A landscape with many valleys, sampled at points; each row gives a point and its height.
From any point a ball rolls to the lowest of the 3 points nearest to it. It stops when none of these is lower. Distance is the straight distance between rows; heights are no part of it.
q450 h=47: [140 164 150 141 162 140  88 113 132 134 223  86 134 116 194 185 126  68
 161 151 117 142  82 121 113]
q265 h=44: [129 167 144 125 151 146  88 132 131 130 189 124 150 106 169 166 127 114
 145 134 141  86  92 105 130]
q544 h=98: [107 174 142 140 166 147  59 104 109 162 239 147 128  99 170 168 132 120
 104 154 150  91  91  76 142]
q398 h=30: [134  80 111 137  84 112 154 148 125 133  18 118 131 166 107 104 117 132
 113  82 100 168 181 172  90]
q619 h=134: [125 150  97 125 135 139 127 146 113 101 125 143 136 107  98  95 138 141
 121 126 108 130 139 141 161]
q888 h=180: [124 140 120 118 117 121 136 120 147 117 128 122 126 136  94 109 123 135
 136 148 129 147 114 142 117]
q471 h=66: [121 116 102 108  98 158 117 144 106 131  48 177  96 153  89  83 120 172
  88  79 119 141 207 145 172]
q853 h=43: [138 172 158 128 154 134  78 104 134 126 208 105 137 109 190 180 135  97
 139 138 141 110  90 108 130]
q95 h=107: [194  78 144 151  94  82 178  91 156 125  92  93 150 165 112 134 149 119
 138 147  91 181 145 157  56]
q978 h=221: [135 124 160 127 133 120 108 118 166 153 196 115 126 118 159 181 109  72
 168 178 114 132 106 131  94]
q621 h=647: [147  82 123 152  98 116 161 142 111 131  36 100 137 156 105 110 137 136
 127  92 104 170 172 160  93]
q494 h=45: [114 130  94 143 110 145 137 158 108 106 114 147 123 122  80  85 139 143
 112 101 100 118 159 132 164]
q429 h=206: [132 119 151 115 136 117 119 125 150 152 191 125 126 114 152 179 116  81
 162 165 121 129 102 131 105]
q676 h=70: [125 137 110 116 148 143 135 134 124  93 130 143 128  99 124  96 139 141
 107 139 121 129 124 139 167]
q302 h=35: [143 162 166 141 163 135  85  98 125 129 227  87 127 114 199 184 140 101
 138 150 140 126  68 104 131]
q902 h=57: [108 148 119 112 164 144 119 134 142 116 137 145 119 106 151 131 117 137
  98 128 150  82  95 119 153]
q46 h=127: [162  82 145 145 108  90 159  93 122 121  98 109 143 150 108 131 150 108
 118 150 116 183 141 161  68]
q943 h=152: [112 136 107 134 115 134 130 129 123 124 106 149 125 133  65  93 136 130
 125 114 100 130 159 135 136]
q851 h=41: [113 126  85 133 112 158 137 166 105  91  75 177 107 157 104  64 127 160
  83  47 117 106 175 141 192]
q759 h=93: [134  86 118 132  86 126 150 136 112 115  13 118 133 157 105  98 124 150
 118  69 118 162 178 163 116]
q999 h=242: [ 97 175 119 118 168 167  89 153  91 159 198 185 137  98 178 108 115 149
 104 114 169  69  94  57 178]
q463 h=29: [131 125 113 102 152 140 133 125 133 106 146 132 128 112 131 111 126 128
 118 152 119 137 108 143 145]
q960 h=218: [135 121 135 103 150 119 132 135 134 144 161 124 117 102 134 134 111 120
 153 160 119 129 108 134 127]
q142 h=62: [103 156 114 127 148 147 124 139 145 101 125 156 113 102 136 114 139 154
  84 136 145  76 112 125 166]
q814 h=182: [139 114 160 105 130 116 133 127 148 149 163 108 122 107 139 163 111 111
 178 174 133 142 105 130 104]
q290 h=203: [134 130 170 133 126 112 115  98 174 147 203 104 120 128 173 206 109  70
 179 179 134 167 102 124  85]
q702 h=158: [128 113 128 132 125 107 169 101 153 106 119 101 149 147 111 129 134  98
 146 139 152 169 118 139  89]
q524 h=526: [168  69 131 153  83  86 179 135 150 137  54 101 138 173 103 129 136 120
 132 105  79 161 173 155  70]
q444 h=67: [114 101 128 134 102 144 134 127 125 136  67 135 105 151  71  97 133 150
 115  92 118 129 173 130 150]
q657 h=176: [145 108 147 121 116  86 151 104 134 131 161  89 150 121 144 173 120 100
 204 165 153 160 104 129  84]
q766 h=283: [ 73 184  86 136 159 150  98 146 108 121 123 169 117 109 134  86 137 168
  70 144 150  69 129 111 169]
q279 h=157: [136 126 134 101 128 109 141 123 152 138 139  99 121 122 114 128 117 138
 167 167 133 150 100 134 105]
q399 h=54: [131 162 148 138 159 137  93 120 139 129 208 111 149 116 190 178 128  86
 157 146 121 129  94 126 109]
q921 h=71: [124  91 152 126  97 133 151 123 120 125  53 126 123 151  85 107 133 155
 121  79 129 143 166 119 138]
q215 h=181: [146 113 168 124 112  93 128 103 160 139 185 102 133 119 157 195 115  91
 193 180 147 169 106 127  96]
q572 h=59: [107 165 108 121 158 143 113 140 140 125 134 142 119 107 157 126 125 146
 113 135 155  65  92 115 153]
q126 h=149: [ 94 189  90 124 168 139  93 151 106 143 136 157 127 115 155 111 115 171
  94 142 149  77 106 103 160]
q368 h=250: [147 172 154 150 163 128  99 108 132 145 242  77 113 125 197 183 118  61
 167 164 117 156  77 119  97]
q320 h=103: [135  86 142 132 101 130 156 127 105 118  43 110 140 151  96 112 129 146
 132  79 117 163 172 142 125]
q516 h=105: [109 121 131 128 106 135 138 125 136 121  99 140 116 144  60 103 138 127
 125 121 113 135 145 129 127]
q535 h=94: [126 113  95  98  82 148 112 148 103 125  26 181 112 162  87  75 124 185
  94  83 127 133 217 157 170]
q113 h=32: [128 161 125 116 155 136 100 141 132 130 160 128 143 106 163 157 123 120
 140 129 145  73  91 112 134]
q919 h=31: [111 185 122 117 158 136  86 149 104 156 168 137 125  99 162 139 118 157
 117 138 153  63 101  98 151]
q773 h=676: [160  59 129 151  79  90 177 138 155 138  31 116 123 176 104 125 121 124
 118  97  92 164 174 154  73]
q769 h=184: [141  82 155 148 105 121 169 112 112 122  67 116 150 142 104 123 156 127
 123 104 122 167 162 143 103]
q427 h=91: [122 122 125 102 169 140 135 137 136 125 152 137 121 107 151 131 115 104
 127 145 129 107  95 137 143]
q806 h=170: [139 114 142 103 126  98 154 118 150 134 149  94 132 121 127 157 118 121
 187 159 147 156  96 126  96]
q631 h=84: [123  92 154 135 107 130 151 118 131 120  72 128 140 147  86 114 150 129
 113 109 137 145 158 122 123]
q597 h=46: [181  58 142 159  88  58 186 116 176 113  62 106 148 178  90 156 137 104
 143 106  84 185 167 153  67]
q718 h=284: [177  81 140 155  91  80 174 117 153 131  75  98 148 167  96 134 142 124
 138 118  88 165 169 158  62]
q440 h=126: [115 145 118 131 126 147 130 144 122  93 116 161 123  99 125  92 157 172
  87 123 131  81 132 121 180]
q799 h=646: [161  91 133 150 100  94 166 131 117 140  62 106 150 155 101 123 142 127
 126 111  88 169 169 159  77]
q673 h=141: [100 152 120 140 127 146 130 149 115 106 109 165 116  99 118  86 155 174
  74 118 132  64 153 115 191]
q419 h=51: [128 162 138 126 158 135  95 130 136 133 187 114 148 105 174 175 130  94
 149 141 131  94  94 115 127]
q630 h=75: [119  99 154 132 104 133 157 117 128 121  72 132 127 140  70 109 142 141
 114 102 128 146 160 131 129]
q69 h=74: [132 101 107 121  85 129 142 139 120 111   4 131 128 160 108 101 123 157
 121  73 129 159 180 168 135]
q845 h=112: [113 178 104 115 165 137  80 154  79 163 171 149 130 104 160 125 113 165
 110 138 155  74 104  81 164]
q409 h=162: [121 126 130 125 110 112 151 108 154 110 119 110 130 143  99 115 129 115
 141 145 146 154 113 134 103]
q636 h=117: [119 170 148 138 162 141  65  93 121 159 231 122 117 105 179 180 130 113
 114 150 161  96  78  80 142]
q149 h=140: [120 130 135 110 162 135 117 142 140 134 173 128 139 108 160 164 116  81
 152 147 115 107 104 123 116]
q20 h=146: [149  79 133 137 123  83 180  84 130 132 120 102 127 148 120 137 131  84
 136 160 141 169 112 150  57]
q120 h=132: [110 166 127 130 163 154  62 130  89 168 227 159 138  96 168 157 129 132
 117 145 156  87 100  70 155]
q990 h=202: [ 88 182 117 140 165 158  75 135 103 158 248 180 142  92 177 135 130 121
 106 119 158  77  90  67 158]
q213 h=73: [128 113 106 104  79 138 115 140 119 116  11 158 127 167  89  81 127 183
 107  80 134 143 199 155 160]
q479 h=65: [113 132 113 119 154 149 133 133 141  97 134 151 126 102 130 108 138 159
  89 139 136 104 117 132 171]
q186 h=174: [126 143 112 120 117 130 133 125 142 116 128 126 128 125  80  97 134 128
 129 144 105 144 132 135 127]
q796 h=172: [132 108 133 122 125  87 157 110 142 131 149  87 143 136 132 151 119 100
 188 153 155 159  94 134  79]
q774 h=167: [127 120 128 113 121 102 154 118 151 125 123  96 129 126 120 130 117 120
 169 152 149 158  93 140  94]
q271 h=164: [160  64 139 134 119  80 190  85 135 134 128  88 126 151 120 153 130  84
 144 173 140 170 110 163  54]
q894 h=58: [127 176 144 126 153 141  65 123 101 148 195 127 139  96 169 169 134 135
 125 143 144  81  96  84 137]
q370 h=52: [112 108  90 126 109 161 128 156 108 128  72 178  97 159  84  78 115 150
  88  71 119 128 185 135 171]
q451 h=276: [ 86 184  86 116 171 153  89 160  85 143 157 177 130 110 170  96 107 177
  96 126 161  87 107  75 184]
q56 h=61: [114 118 102 132 110 149 141 144 110 125  80 153 104 151  69  81 118 146
 102  81 108 121 174 131 159]
q701 h=104: [114 137 110 129 128 146 133 147 116  86 114 154 136 104 117  90 148 162
 100 117 120 102 138 129 180]
q101 h=135: [116 141 105 136 112 149 135 161 104  94  98 157 115 118 115  73 148 181
  92  96 125  83 151 120 185]
q837 h=280: [143 148 159 149 146 122 114 105 171 153 219 101 118 131 171 192 107  59
 172 174 117 153  93 125  88]
q721 h=69: [129 103 124 116  79 138 131 135 116 121  29 133 111 157  97  96 120 182
 101  76 132 153 191 140 151]
q519 h=42: [137 126 127 100 138 127 130 133 135 137 148 112 113 114 122 118 113 135
 139 170 124 143  99 145 133]
q9 h=48: [111 141 126 111 166 139 118 142 140 132 159 138 131 104 161 153 117 113
 138 127 140  78  89 127 135]
q602 h=68: [124 103 132 123  91 137 140 128 114 132  47 134 112 149  92  99 127 161
 112  84 120 151 178 133 148]
q456 h=389: [159 160 170 165 166 125 116  96 127 151 251  73 115 121 199 182 119  56
 189 184 114 146  65 110  93]
q10 h=125: [118 131  93 140 117 151 145 163 105  96  99 156 122 137  90  73 140 146
 113  85 113 100 159 132 187]

Where does a ball stop that starts at each point below?
q796 -> q463
q657 -> q463
q990 -> q113
q769 -> q494
q186 -> q494
q69 -> q494
q320 -> q494
q814 -> q463
q766 -> q113
